A landscape with many valleys, sampled at points; each row gives a point and its height.
A ball rolls from a point to the lowest of its 2 nearest points, and stops where none of them is lower. Distance is the straight distance between rows; heights are no part of it.
z625 height 433: [161 104 148 112 157 141  85  96  92 172 116  96 137 113 154 138 200  79
 131 104 153  83  83 111 161 111  84 109 171 138 137 115 122 139 127 155
 130 143 155 170 140  66 133]
z957 height 376: [156 123  58 125 171  95 151 160  66 114 137 127 142 104 136 125 130 114
 118 111 165 141 115 167  74 110 120  83 165 104 101  88 155 132 134 122
  54 127 162 103 143 170  23]
z589 height 246: [145 105  69 128 145 108  98  74 125 138 108 106 141 113 179  95  97 116
 120 144 135 123 162 138 145  79  83 176 129 122 165  78 133 129 138 112
 160 127 139 138 172  95 133]
z807 height 206: [165 130 158 139 136 113 163 205 155  64 118 185 106 124 111 143 150 116
 155 173 153 165 160 106 117 162 139 137 108  79 140 112 113  96 130  98
 102 104 164  91 105 158  89]
z303 height 269: [112 154 184 132 162  96 139 101 163 112 145 171  96 130 124 111 116 139
 150 119  97 158 145  76 124 133 144 111 101 133 139 135 113 121 110 113
 156  89 137 149  91 102 120]
z670 height 485: [ 89 133 133  76  62 160 126 136 112 113 140 150 156 130 135  99 124 111
 168  75  74  92  94 113 153  79 119 143 129 140 134 119 116  61 166 113
 128 146 149  97 169 159 192]
z128 height 304: [109 183 163 105 118 135 145 131 137 152 125 107 139 123 117 162 140 180
 184 135 136  99 143 130 192 140 126 159 140  97 151 134 136  46 105 127
 151 167 125 141 139 153 155]
z568 height 444: [115 165 107 113 104 142 104  92 160 116 117 145 203 150 117 127 135 108
 172 108  78 144 116 106 213 101 121 171 120 182 191 136 144 112 175 163
 115 148 140  89 130  74 194]
z749 height 611: [173 159 180 123 150 169  99 121 133 142  89 173  94 133 126 135 200  55
 117 139 142  84 108 190 203 127 105 100 173 147 134 138 140 154 149 135
 154 121 124 151 121  80 138]
z230 height 340: [115  97 129 109 118 128 132 112 118 141 148  82  85 161 155 147 110 154
 121  69 106  76  55 139 111 174 114  67 113 149  89 168 137 130 125 149
 166 143 125 149 134 164 162]
z867 height 178: [137  98 118 152 102 121 116 165 124  98 119 146 139 165 129 108  99 121
 169  90 137 129 119 134 100  96 158 123 116  76 110 132 146 136  93  83
 144 125 138 101 104 188 126]
z581 height 290: [160 129  98 153 114 143 107  62 106 148 150  82 150 125 166 118  97 138
 120 140 120 121 166 133 178 119 107 172 127  85 127  96 105 126 141 129
 138 152 126  82 151  74 150]
z987 height 527: [101 158 101 101  91 132 127 149 128 137 119 119 109 104  71 125 142 138
  65 105 159 157 165 144 144 155 124 136 166 194 114  89 129 123 115 203
  70 112 119 152  92 130  96]
z977 height 458: [112 115 117 162  81  92  96  94  92 119 149 110 150 170 134 134  61 153
 116  77 143 120 101 151 100 136 128 163 125 154 128 122 147 106 158 149
  84 125  95  97 126 174 116]
z804 height 259: [102 199 157 134  87 156 115 142 150 111 111 109 131 123 119 167 139 159
 159 158 138 157 139 120 189 213 149 154 150 140 151 125 129  36 128 166
 128 139 126 144 132 150 131]
z261 height 387: [172  87 139 136 190 126 133 138 133 165 100 109 138 107 142 108 144 103
  99 148 147 110 117  74 135 109  75 137  96 138 169 113 110 181 116 145
  94 157 124 138 109 102 132]
z162 height 310: [180 131 188 154 191 130 110 146 132 112 117 153 111 139 113  93 152 108
 149 136 153 137 151  96 127 143 163 115 123 159 147 161 153 154 106 120
 145  73 145 145  85 105 100]
z636 height 420: [155 144 126  98 135 127 160 212 134  98 118 112 119 111 146 192 143 116
 139 142 123 117 128 127  93 154 157 121 157  82 106 127 110 137  76 138
 114 147 167 142 117 210  81]
z335 height 165: [133 135 162 106  99 154 157  89 172  89 146 163  71 192 119 133 121 165
 117  81  72 152  67 139 184 162 156  85  89 166 123 131  77 151 111 146
 167 134 140 148 122 117 189]
z217 height 703: [125 142 124 121 149 151 128 127 128 115 137 152 120 148  98 104 172 162
 143  77 118 176 155 152 154 192  99  90 125 185  91 196 150 169 138 139
 103  97 143 106  73  95 105]
z904 height 482: [113 127 139 171 110 114  88 148 100 144 127 126 166 114 106 165 164 132
 116 124 112 163 162 133 116 208  94 107 156 150  97 193 116 107 147 156
  78 137 130  45  86 135 119]
z89 height 208: [ 84 136 143 128  64 205 127 157 168  94 133 119 163 101  98 182 122 155
 185 145 109 172 127  90 168 175 183 131 158 150 154  90 116  74 132 124
 127 137 121 143 140 175 113]
z484 height 599: [181 143 180 151 171 148  90  90 108 161 104 195 115 118 155 127 208  22
 132 134 154 105 106 151 152 100  97 108 150 154 148 145 141 171 137 151
 164 119  96 118  87 139 130]
z122 height 327: [ 88 146 122 114  99 139 108 120 139 106 115  83 155 173  85 116  64 186
  98 135 103 139 136  78 173 145 193 123 106 141 115  85 120 143 127 122
  98  82 141 104 140  98  88]
z318 height 402: [158 103  46 112 153 128 190 203  83  80 109 127 132 143 105 157 142 124
 155 106 159 128 143 128  76 126 116 139 146  91 157 103 203 101 139 125
  69 116 161 112 112 173  37]
z102 height 443: [137 161 105 130 162 107 142 196 128 113 150 106 145 146 128  99  89 163
 114 134 149 114 100  54 105 114 143 101  86 150 109 107 139 142 152 120
  87  95 121  84 127 146 131]
z49 height 670: [134 142 146  85 137 186 121 144 110  91 132 187 107 101  94  83 182 108
 141  99 123  89  93 146 121  71  75 145 131 186 102 137 175 144 162  80
 138 103 141 179 108 113  92]
z810 height 536: [131 120 185 145 178  95 113 131 128 109 135 160 124 140 125 132 116 136
 141 185 165 202 197  95 122 147 142 135 111 129 165 162 134  67  57 134
 112 102 112 118  82 164 118]
z573 height 426: [ 70  83 116  75 145 141 113 109 123 116 174 115  78 158 103 149 116 140
 141 128 107 132  87  97 126 117 148 116 148 187 116 112 146 151 139 122
 142 121 180  99  87  99 162]
z664 height 459: [151 103 139  88 122 147  85  96 103 124 133 126 124  66 138 105 198  86
 152 132 111 105  60 169 118 129  98 108 138 126 108 119 141 133 140 144
 155 161 152 167 157  61 164]
z773 height 488: [130 111 146 134 142 110  62  78  86 152 136 125 149 125 123 106 160 123
 115 119 105 165  92  86 131 123 121 115 109 166 112 151 110 164 112 178
 122 110 144  66 104  72 149]
z968 height 520: [114 111 120 151  85 112 125  89 125  98 114 122 185 148 147  90  60 145
 113 136 140  95 124 117 142 130 143 161 109 100 134 119 184 110 175  76
 123 164 131 188 151  84 143]
z354 height 509: [ 92 117 102 126 104 139 150 144 103 124 111 134 142 123  87 155 145 108
 117 103 143 138 185 137  93 106 125 144 146 142 126 127 171  92 121 172
  72 113 149 130  86 139  89]
z187 height 511: [147 102 104 159 140  99 122 143 130  84 106 112 153 154 134 112  73 132
 118 187 185 191 165 128 105 181 157 140 125 126 117 116 124 128 104 132
 103 102 119  87  96 106  68]
z835 height 396: [124 106 137 141 101 143 143 104 141 162 103 136 156 122 166 157 137  90
 125 166 106 115 139 127 142 135 121 146 128 123 176 130 162 117 170 121
 186 173 137  93 139  66 196]
z896 height 244: [186 132 109 152 160 111 149 185 131  79 130 176 135 117  89 116 159 137
 143 148 186 174 179 151 123 158 101 143 109  56 136 170 158 106 145  77
 135 122 136  75 124 144  77]
z572 height 483: [146 183 152 131 190  97  95 102 154 173  92 154  91 135  78  92 171  73
  98 133 140 134 168 146 147 127  96  76 144 129 132 160 135 152 118 140
 129 145  88 100 104 101  94]
z868 height 239: [123  90 133 119 116 157 141 175 118 137 161 145 123 120 102 114 150 130
 138 122  93 127  59 151  45 162 154  87 122 123  71 137 139 180 166  61
 144 130 134 138 140 109 188]
z138 height 449: [159 138 137 116 121 158 129 181 102 154 118 113 100  86 106 149 173 140
 109 162 172 122 137 128  97 145 121 118 154 114  93 105 127 132  82 165
  99 110 136 150  94 172 102]
z949 height 586: [135 120 146 139 140 181 108 103 111 178 131 175 116 134 129 118 200  57
 142 119 144 128 114 115 143  96 132 119 115 163 153 177 156 173 116 119
 183  88 121 123  66  81 171]
z464 height 497: [152  98 185 151 133 117 167 133 174 108 122 105 128 122 171 137  79 119
 156 130 157 123 152 126  77 130 124 157 116 108 182 101 136  85 121 142
 154 168 115 191 153 196 134]
z466 height 523: [130 128 134 175 131 134 120 124 164  85 121 115 179 129 120 131  73 133
 140 209 183 206 194 110 105 167 173 161 134 145 179 155 134  62  71 158
  95 104 118 116 123 122  82]
z341 height 494: [ 95 104  86 137  90 130 135 121 103 118 105 119 181 172 126 116  61 149
 122  70 102  72  47 122  75 107 142 117  87 147 124  94 186 123 132  91
 150  95 155 127 184 164 154]
z565 height 695: [149 192 138 118 154 161 122 112 161 169 107 153 125 131 124 100 155 158
  90 111 108 165 145 164 169 214 115  89 131 151  86 213 136 152 127 146
 123 119  89 129 102  92  98]
z286 height 288: [ 90 150 126  85 106 132 144 135 169  70 119 119 111 189  81  93 107 162
 145 101 108 148 105 112 162 164 184 101 121 129  93 107 116 139 103 113
 156  76 163 139 122  82 118]
z591 height 507: [114 126 148 116  84 121 145 170 131 148 132 143 146 121 103 144 172  90
 161 110  94  86 132 108 121 115 126 132 110  95 123 106 122  79 118 121
 138 149 145 101 146 173 186]
z204 height 283: [109 176 140 131  99 162 149 111 143 159 118  85 134 164 157 138 122 180
 123  76 116 112 144 117 188 115 131 154 137  52 125 138 126  82  72 115
 158 166 124 143 153 182 173]
z750 height 161: [108 146 159 109 139 171 140 163 148 121 138 208  56 145  90 150 147 118
 120 117  82 162 140 165 139 143 159  91 124 166 151 124 115 187 137 117
 178  81 106 100  89 116 145]
z695 height 339: [118  90 137 168 128 109 162  90 154 133 125 156 105 153 135 122 101 135
 105 134 143 133 132 149  99 140 155 102 113 130 122 136 163 174 146 116
 183 122  70 130 117  89 165]
z978 height 316: [183 104  82 133 175 158 153 167 100 145 148 115 137  93 112 135 163 121
 127 142 100 161 126 158  97 175 137  73 127 128  77 154 103 179 154 119
 103 117 129  66 123 110  60]
z910 height 484: [103  88 122 137 107 144 104 134 112 131 146 130 109 137 106 185 106 117
 176 164 145 167 164 107 142 130 162 131 164 191 125 126 128  98 135 165
 113 146 121  67  97 144 122]
z982 height 537: [120 117  83 152 105 144 147 116 103 141 115  71 190 116 154 114  67 165
 117 133 126  79 111 130 128 107 122 132 105  88 161  90 131 101 148  78
 103 165 117 184 214 122 123]
z394 height 672: [101 157 119 124 136 121 138 113 128 148 156 151  88  77 136 127 155 140
 140 115  98 124 149 178 114 129 129 101 160  95  79 186 138 162 124 121
 161 153 151 172 112  97 112]
z980 height 377: [138 127 142 126 148 154 105  71 143 117 138 116 168 138 142  85  54 168
 142 182 143 178 181  89 174  85 125 175 127 147 167 113 107 143  95 155
 110 101  71 126 125 125 137]
z545 height 429: [145 131 101 142 167 111 153 203 126 110 119 118 201 137 108 103 109 114
 107 143 164 126 143  56 104 105 180 133 119 146 151 141 147 143 135 114
  90 104 121  83  94  96 113]
z48 height 561: [112 146 116  87 126 166  82 129 104 167 106 150 108 135 150 161 165  80
 121 140 148 104 144 144 202  99 108 120 182 171 129 166 134 179  65 158
  94 123 102 139  95  93 120]
z555 height 188: [173 112 114  99 156 139 142 152 142 134 152 100  73  81 171 118 138 104
 127 174 114 103  87 163  99 146 134 106  85  94 142  66 101 174 167 120
 162 141 132 153 197 116 152]
z482 height 416: [103 129 124 124 151 111 110 160 117 144 154 119 141 108 122 125  95 146
  94 139 166  80 153 102 123  86  87 155 151 141 144 128 140 105 153 131
  83 151  74 119 136 165  85]
z209 height 462: [130 133 113 153 115 110  75 187 118  83 157 145 165 112  94 169 169 133
 148 163  98 133 148 107 126 170 117 137 161 120 110 152 127 105 177 102
  51 137 177  46 107 113 109]
z491 height 461: [ 89 152 117 164  89 112 175 151 156 126 100 124  96 132  96 207 163 175
 115 157 101 164 192 149 126 142 173 150 147 101 136 163 126 139  81 160
 112  82 112 137  87 182 128]
z915 height 395: [162 120 132 145 138 149 139 170 139 144 135 152 121 110 107 151 128 111
 110 198 149 143 188 111 146 106 145 131 118 121 158 135 131 145 116 132
 138 112  93  79 100 134 148]
z174 height 448: [ 90  82 109 119 142 129 135 149 105 100 157 141 102 166  81 127 100 138
 141 113  99 178 106 117  98 130 188 126 145 179  97 103 116 136 103  91
 117 100 136  55  97 134 145]
z186 height 236: [175 126 122 166 108 108 171 111 138  98 122 160 127 179 142  89 105 120
 146 117 141 146 118 181 100  99 203  78 106  82  75 137 127 149 100  84
 172 120 111 117 107 185 115]
z520 height 371: [158 124 126 111 109 156 152  70 133 148 141  94 107 116 128 100 120 164
 101 119  69 139 107  87 155 154 138 119  66  69 107  98  78 167 144 140
 158 135 163 119 145  94 209]
z320 height 284: [166  96 116 166 148 149 134 151 136 123 128 126 134 113 111 102 175 133
 137 146  88 144  71 148  89 163 155  93 124 154  83 167 136 188 170  78
 121 139 135  78 102  81 140]
z211 height 570: [108 123 112 148 114  68 137 110 144 142  95  88 127 143 143  93 106  89
 117 115 132 123 170 169 100  54 133 141 134  86  98 133 120 136  67 157
 148 171 134 157 163 167 110]
z699 height 385: [107 161 140 121 153 141 139 128 138 121 132 142 108 110 104 167 118 149
 138 147 172 132 165 111 140  96 101 164 165 136 176 134 135  67 116 162
  97 132  86 173 113 191  84]
z117 height 508: [134 159 157 137 149  72 114  94 126 168 133 157  60  90  96 100 187  92
  91 119 139 118 148 147 131 138 102 113 131 136 113 157  95 177 168 177
 117 125 131 148 103  72  89]
z417 height 499: [105  98 153 162 109 137 120  81 117 125 136 141 136 119 113 212 100 148
 208 169 134 136 156 120 131 123 166 137 151 111 123 126 147  84 138 150
 155 164 125  89 117 161 108]
z64 height 582: [122 165 125  83 127 113 115  72 119 146 132 104 101 147 143 144 142 107
 164  76 125 122 121 135 171 109  96 153 159 105 124 118  72  67 112 165
 145 152 155 106 170 144 136]
z158 height 659: [104 109  87 139  94  90 141 171  98 104 111 153 127 100 116 125 184  91
  97 105 100  87 119 190  72 108  86 122 173  93 100 129 112  83 138  66
  94 126 153 208 159 157 102]
z129 height 597: [ 91  95 136 171 106  74 115 115 127 132 109  90 145 136 177 120 106  80
 111 106 105 129 108 152  92  63  95 120 102 104  89 157  65 158  99  95
 136 156 143 185 204 130  94]
z543 height 495: [148  94 106 158 150 129 154 122 135 109 142 136 116 147 127 118 108 145
 127 165 154 197 165 165  98 180 145 117 152 138  99 148 145 199 107 136
 115  86 127 127  83 127 112]
z361 height 487: [144 120 151 112 134 137 126  78 109 167 125 127 101  99 170  83 187  84
 160 108 104 114  73 178 106 106  83 120 111 106 124 118  86  98 162 122
 177 141 140 183 194 110 189]
z493 height 101: [142  89  89 118 111 152 154 195 119 101 141 119 121 147 114 135 140 149
 159 122 147 134 122 151  99 159 143 109 140 100  89 124 170 143 148  63
 132  94 116  56 115 169 122]
z508 height 417: [115 158 121  68 150 136 134  85 113 154 140 129 129 104 169 143 105 164
 134  98 163 120 155 133 181  96  75 162 163 136 174 123 159  62 120 162
 114 134  84 187 156 131 121]
z9 height 486: [ 75 158 113 122  84 159 162 159 118 105 118 143 114 119  70 211 174 150
 136 154 125 148 201 120 134 158 146 160 131 139 162 164 133  95  93 133
 100 114 158 118  80 140  88]
z746 height 554: [107 126  77 156 110 128 167 140 114 131 102  65 159 142 144 164  98 133
 127 170 126  93 145 133 140 126 140  97 121  52 124 106 158  77 161  89
 141 186 134 209 192 108 161]
z382 height 317: [140 155 127 163 129 108 158 152 134  61 137 173 124 136 124  82  62 159
 110 160 133 172 148 115 130 144 165 131  92  49 123 129  99 154 120  67
 104  80 100 114  70 154 100]
z611 height 658: [115 130 134 131 127 148 123 142 121 130 141 182  80  97 151 112 162 115
 137 126 109 128 123 156  99  80  91 132 130 146  91 148 143 151 144 105
 161 113 114 146 126 117 124]
z172 height 133: [161 138 164  81 175 117 142 166 166 129 116 124  82 113 115 107 142 114
 115 179 138 127 141 115 128 148 149  84 105 110 113  82 136 171 145 121
 167 121 151 135 156 110 123]
z149 height 381: [125 147 149 120  81 149 106 138 130  94 116 102 176 154 122 126  59 163
 141  73  93 146 124 138 136 115 157 164 134 130 103 113 108  97 106 143
  95 127 173 118 146 199  96]
z150 height 430: [ 91 161 155 155  57 159 169 124 156 121 122 176  96 152  95 146 121 161
  88 149 118 160 180 111 159 134 171 161 122 112 157 127 120 141  95 150
 135  90  75 123  78 184 182]
z648 height 216: [137 138 185 147 174 137 147 105 148 124 164 201  74 129 114 110 121 126
 142 155  74 172 144 139  90 136 165  96 109 190 138 142  80 182 129 110
 173  59 100 124 110 102 133]
z654 height 574: [123 127 153 102 125 182 113 129 115 156  98 178 100 142 114 160 176  76
 141 160 153 147 166 104 191 107 151 120 143 157 161 171 159 152  94 186
 141 103 127 119  74  79 160]
z154 height 328: [161 116  94 143 107 141 148  61 142 158 132  56 138 164 167 145 128 140
  89  85  57 110  81 111 107 114 115 123  67  94 126 120  46 149 119 133
 152 135 158 124 167 151 185]
z641 height 285: [104 133 142 128 128 113 130 101 115 169 127  65 130 116 170 128 115 167
 103  74 126  77  96 115 104 152  87  93 121  86 118 146 130 104 126 119
 154 153 116 156 158 130 155]
z196 height 573: [ 97  95 100 121 138 103 141 154 123 106 132  95 149 103 156 189 139 108
 127 192 138  88 154 120 116 102 108 125 157  99 139 146 156 100 162 107
 120 190 135 173 163  92 129]
z254 height 563: [103 165 105  88 111 120 157 103 122 155 136 154  89 106 110 113 152 102
 124 129 136 143 151 165 163  96 113 156 159 110 125  91 115 111 113 172
 156 138 105 122 141 157 146]
z407 height 445: [ 71 139 108 126 139 103  98 104 100 146 125 129 196 127 115 129 160  94
 111 127 124 101  83  53  93  86 113 159 106 178 143 122 176 104 162 123
 125  96 163 100 155 104 112]
z148 height 361: [155  78 142 102 189 149 133 132 149 124 109 158 117 118 148 105 160  75
 122 142 128 108 112  71 132  89 126 144 155 175 187 104 101 204  91 121
 134  99  99 128  88  76 160]
z571 height 478: [116 119 121 177  93 123 116  78 115 132 137 131 185 184 158 150  16 168
 128  63  93  71  72 101  89 114 168 154 108 151 145 103 156 131 140 115
 110 114 115 125 154 187 106]
z247 height 336: [200 106 199 108 222 142 104 156 171 110 107 160 123 119 160 107 144 111
 156 180 136 120 100  82 133 124 165 108 139 159 165 128 124 193 111 117
 163  93 131 133 129  66 148]
z824 height 321: [170 104 125 134 125 165 133  75 129 164 159  89 143  96 151 164 128 126
 163 133 108 146 134 122 128 134 128 155 117 114 154 103  82  96 147 157
 107 147 147 107 129 133 157]
z861 height 413: [123  87 123 136 115 129 118 184 147 118 125 134 179 119 117 155 111 126
 118 179 166 107 152  63 131  91 155 152 133 166 179 160 120 172 128 114
 103 117  67  70  74 110 128]
z490 height 187: [165 100  70 119 166  98 109 109 104 168 117  79 141  93 182  79 128 110
 127 158 186 117  95 159 118  69  90 142 111 111 138  93 137 162 144 124
 150 130 132 150 204  59 102]
z820 height 282: [158 156 146 185 152  94 115 143 136 116 134 173 112 123 119 100 101 176
 134 163 146 136 150 131 140 152 125 140  95  69 117 162 165 127 155  58
 128 140 112 108  92 133 114]
z574 height 432: [129 147 113 141 161 129 113  87 144 178 126 115 129 113 150  91 144 140
  87 137 100 112 111 124 128 104  59 120 100 137 139 166 140 173 161 112
 177 138  90 150 177  80 155]
z253 height 177: [139 107  93 124 111 124 123 194  90 143 153 117 125  93 154 139 137 121
 131 143 133 105  84 129  84 142 145  73 133  85  63 131 126 149 160  81
 133 142 147 104 133 150 137]
z131 height 504: [ 95 150 117 130 124 148  70 154 109 123 111 107 157 126 115 129 188 125
  88 112 138 123 136 132 133 230  86 133 169 153 135 163  87 118 108 143
  67  87 147  97 100  97  80]
z300 height 409: [162 113 169 128 164 116  89 116 110 136 118  99 125 102 129 116 152  77
 104 134 158  99 126  72 143 121 109 144 135 161 152 114 147 119 161 152
  91 143 160 149 109  76 111]
z95 height 473: [151 114 148 126 139 147 110 131 112 151 141 128  84  84 131 121 134 148
  99 163 139 181 135 132  95 150 124 100 139 158  86 128 110 197  82 171
 116 102  92 161  85 139 136]
z665 height 237: [128 112 125  78  86 147 146 100 139  70 126 100 127 186  72  82 112 155
 124  75  92 111  78 120 157 139 159  99 108 146 108  85 104 136 126 119
 158 133 144 129 137  94 193]
z359 height 370: [143  87 153 166 127 130 113 115 160 177 106 150 126 128 161 126 141 107
  97 172 149 104 163 135 146 129 137 128 139 112 158 140 174 189 131 140
 172 144  93  76 120 104 191]
z280 height 639: [ 91  99 106 173  82  92 144 186  99 114  98 159 114 127 155 142 151 124
 112 124 113 124 127 157  79 111 102  79 122 118  99 171  95 129 159  45
 153 129 116 175 157 146 100]
z613 height 295: [130  82  94 181 113 100 155  83 118  82 131 147 100 162 136 114  75 120
 113 106 128 129  96 155  69 119 172 122 122 113  76 109 141 187 112  86
 162 129 117 158  86 118 127]
z909 height 460: [123 154 129 136 191 102 109 101 156 189 116 125 124 118 119  82 162 123
  54 107 125 123 162 122 163 104  74 121 108 124 161 168 121 171 116 134
 133 138  39 137 124 103 134]
z600 height 620: [124 109 129 186  91 108 142 149 135 153 102 130 135 118 177 138 138  78
 119 112 104 135 128 212  54 101 134  97 137  96  69 174  95 152  94  71
 161 162 129 175 169 159  87]
z825 height 75: [101 142 144  71 109 144 157 125 157 140 143 171  69 157 125 113 157 124
 141  99  89 181 106 126 162 127 130 120 115 173 120 103  91 153 124 147
 160 124 119 111 114 111 192]
z597 height 463: [110 144 132 117  80 171 129  70 139  97 142 126 185 169  96 103  92 150
 148  93  69 111 114  93 195 100 143 156 100 133 154 104 153  76 172 138
 121 130 156 127 165 118 165]
z794 height 467: [112 146 104 124 150 102  81  64  94 204 140 104 189 128 122 108 173 127
 100 101 106 127  90  57 108  83 108 151 106 147 148 157 157 125 130 154
 125 120 125  82 135 102 174]
z275 height 474: [105  75 164 117 119 139 176 116 163  73 112 117 137 147 166  96  67 154
 168 109 149  98 110 135 104 112 104 182 146 124 171 102 153  73 137 112
 152 136 120 212 165 161 161]
z602 height 390: [ 51 111 119  93  95 135 141 124 113 105 152 118 104 167 142 166 124 133
 134  84  66  98  83 118 147 160 143 106 136 155 105 163 146 139 155  91
 157 157 157 126 103 124 192]
z548 height 546: [118 109 126 161 132  84 184 144 164 116  99  97 114 152 136 132  98 134
 144 108 131 147 197 154  90 103 149 134 118 101 102 137 157 145  78 132
 129 158 165 176 102 175  98]
z30 height 349: [118 143 125 138  99 115 132 161 159  64 119 146 152 138 121  97  53 167
 119 117 124 169 156 113 113 130 137 147 107  94 110  93  80 120 116 106
  70 105 124 127 115 200  73]
z105 height 403: [111 145 154 147  77 169 139  99 153 105 145 151 144 118 125 126  93 148
 117 181 150 194 177 104 152 136 122 167 141 134 164  87  83 114 112 178
 108 120  67 128 109 166 156]
z552 height 475: [118 143  98 131 140  86  99 175 118 147 105 112 185 105 126 137  86 139
  91  59 124  60  60 123  69 122 111 136  80 144 138  95 168 118 146 115
 109  92 145 112 191 173 130]
z408 height 524: [120 178 160 119 136 101  94 148 154 131 108 131 115 108 135 166 179 123
  93 152 137 121 151 144 177 224  93 143 154 140 148 166  73 133 114 147
 105 138 120 121 108  95  92]
z860 height 531: [112 128 164 119 153  85 119  97 101 123 157 176  23 121 112 148 179  68
 121  91 123 134 129 186 143 170 122 110 135 159 107 143 114 145 158 156
 120 147 190 174  91  85  99]
z405 height 353: [126 117 120 112 130 124 126  80 144 108 146 105 165 154 123 100  43 193
 125 140 115 139 147 103 178  81 160 142 111 158 128  67 134 147 130 160
 113 116 122 119 134  58 124]
z534 height 466: [ 93  98 137 122 101 151 130 120 116 124 153 124 102 183 129 161  85 146
 147 141 150 182 128 110 118 143 183 118 143 169 116 112 102 129  69 138
 120 103  82  81  89 176 175]
z680 height 105: [134 127  96 159 135  82 130 153 114 135 121 115 138  94 171  72 120 114
 126 172 156 113  86 154 113 123 111  95  84  82 118  86 118 145 160  92
 154 147 126 169 206 108 130]
z998 height 314: [182 134 153 182 144  94 107 120 146 118 102 138 170 104 116  81 127 127
 123 173 168 148 173 159 170 125 142 144 103  69 100 135 153 158 118  90
 142 167 107  99 110 111 138]
z702 height 446: [121 119 136 123 129 120 113 200 108  94 156 122 166 123 110 178 132 100
 152 172 126 113 126  60 108 141 164 110 120 156 125 142 153 135 153 120
  95 130 178  73  91 101 118]
z425 height 685: [156 177 129 133 156 139 138  91 116 206 130 140 100 116 121 138 148 160
  98 127 142 143 156 191 116 157 133  72 155 107  81 203 157 137 102 148
 139 118 122 158 113 122 103]
z338 height 438: [130 104 117 147 129  97  93 122 107 123 167  93 136 107 122 134  77 178
  95 146 173 133 126 119  99 145 107 147 119 155 122  98 115 125 151 165
  93 137  71  90 135 169 122]
z156 height 447: [111 125 125  89 145 120 145 110 140 119 119 115 130 143 157 108 106 134
 151  80 139  98 134 139 140  98  61 159 108 150 187 115 181  63 142 133
 144 146 134 204 160 146 158]
z421 height 598: [150 180 103  72 135 133 125  45 121 191 180 112 119 141 168 160 130 142
 133  88 126 144 106 136 198 161  98 142 121 120 152 146  68  58 115 194
 149 137 126 118 142 128 164]
z523 height 589: [ 95  87  88 103 118 111 118 162 104  88 144  99 149 119 154 145  68 127
 151 167 124  82 114 119  87 114 132 134 134 136 121 123 186 103 177 115
 114 182 160 166 158 120  90]
z141 height 457: [129 157 110 120 158 103 121 169 120 159 135 112 175 107 108 127  71 137
  99  97 138 102 113  99 114 106 160 113  78 166 132  83 154  95 121 153
  44  92 138  86 177 173 112]
z898 height 512: [135 111 140 147 115  88 135 129 123 144 129 126 122 118 125  78 174  91
 139  97 141 110  92 129  88 123  87 122 104 103 110 106 126  57 161 108
 152 141 150 136 179 151 190]
z894 height 622: [117 168 100  75 103 101  88  89  71 152 177 146  89 117 124 110 137 127
 117  77 159 115  43 182 165 123 107 133 163 163 120 152  88 117 132 186
 139 102 125 102 157  92  80]
z11 height 610: [133 174 136  85 130  97  93  95  90 184 167 138 119 122 160 113 120 147
 134  78 168 150  71 179 214 154  78 153 142 115 131 162  95  97 113 160
 140 133 123 121 140  69 149]
z642 height 422: [ 98  98 128 117 116 117 106 109 139 133 122 125 183 140 118 102 145 101
 146 134 109  98 113  87 130  87 128 168 115 167 160 128 157 116 182 109
 129 156 163  85 129  58 165]
z7 height 388: [140 137 143  99 122 154 147 185 144 131 106  71 102 127 119 206 122 134
 177 140 130  94 131 125 125 116 141 161 176 125 127 102 105  94  86 154
 123 155 135 139 154 241  76]
z663 height 621: [190 170 144 100 169 181  91 128 156 160  66 177 104 160  97  99 206  85
 132 108 130 112  89 183 167 137 121  85 142 188  94 162 117 127 147 148
 153 103 100 115  98 108  87]
z159 height 213: [129 144 123 107 119 123 136 106 126 176 144  59 125 122 156 143  96 179
  99 128 111  89 144 103 128 114 101 132 133  74 108 110  70 119  90 126
 123 154  95 117 153 181 168]
z260 height 347: [149 113  71 139 178 102 149 134  92 124 149 143 119 105 153 123 176  99
 155 111 120 176 118 179  76 127 138  95 146  99  88 129 139 163 143 118
  92 135 165 115 141 106  61]
z569 height 674: [105 101 131 117  75 140 117 163  95 108 128 124 147  95  99 146 166  78
 107  95 106  86 105 171  73 110 129 147 159 136 106  66 116  89 154 125
  71 143 160 161 158 148 125]
z245 height 276: [149 103 128 139 124 116 151  92 132 146 131  61 120 131 185 153  86 128
 121 131 101  93 121 121 111 136 128 153 104  75 160 102  40 138 131 130
 138 170 141 133 166 178 141]
z761 height 544: [112 141  89  87 111 156 112 136 121 147 123 148 101 120  89 108 141 120
  93 113 164 116 141 154 177  90  97 154 174 156 111 101 152 158 116 183
 106 129 103 145 120 101 112]
z458 height 348: [122 188 144 126 150 143 157 119 186 127 124  75 121 118 124 189 125 168
 170 136 158 108 159 134 169 124 107 181 177 107 161 122 110  71  89 138
 135 149 100 163 169 208  99]
z532 height 153: [110 130 154 113 101 156 159 193 169  63 113 145 144 115  88 184 124 142
 196 176 117 134 149  79 118 159 173 139 133 117 168  97  91  77 134 120
 109 133 153 120 116 161 101]
z884 height 521: [153 144 162 164 143  79 166 145 171 112 109 118  84 108 160 150 115 122
 119 141 145 115 160 154  73 141 134 114  90  83 149 102 171 108  94 131
 154 156 155 227 128 164 106]
z645 height 401: [176 145 114 113 158 149 111  85 149 163 146  89 117 124 126  74 149 169
  94 101 103 147  92 105 139 122  82 106  62 108 151 134  97 166 130 143
 182 118 145 126 149  91 153]
z876 height 501: [101  89 136 143  84  88 127 126  99  42 117 137 169 150 150  92  55 165
 129 104 137  84 128 122 102 102 128 172 127 122 138 116 157  74 162  60
 120 124 117 224 142 142 116]

For each start below, name the point where the ball stops.
z860 | z159
z11 | z825
z654 | z825
z894 | z825
z361 | z825

Call two points neighbours if one is among the 2 nearest of the other. Go from one point of each pair to the other, from neighbour to neighbour, staying as low as possible. Name the highest point that can't be avoided.
z825, z820 | z247
z820, z680 | z824
z159, z532 | z128
z172, z680 | z555
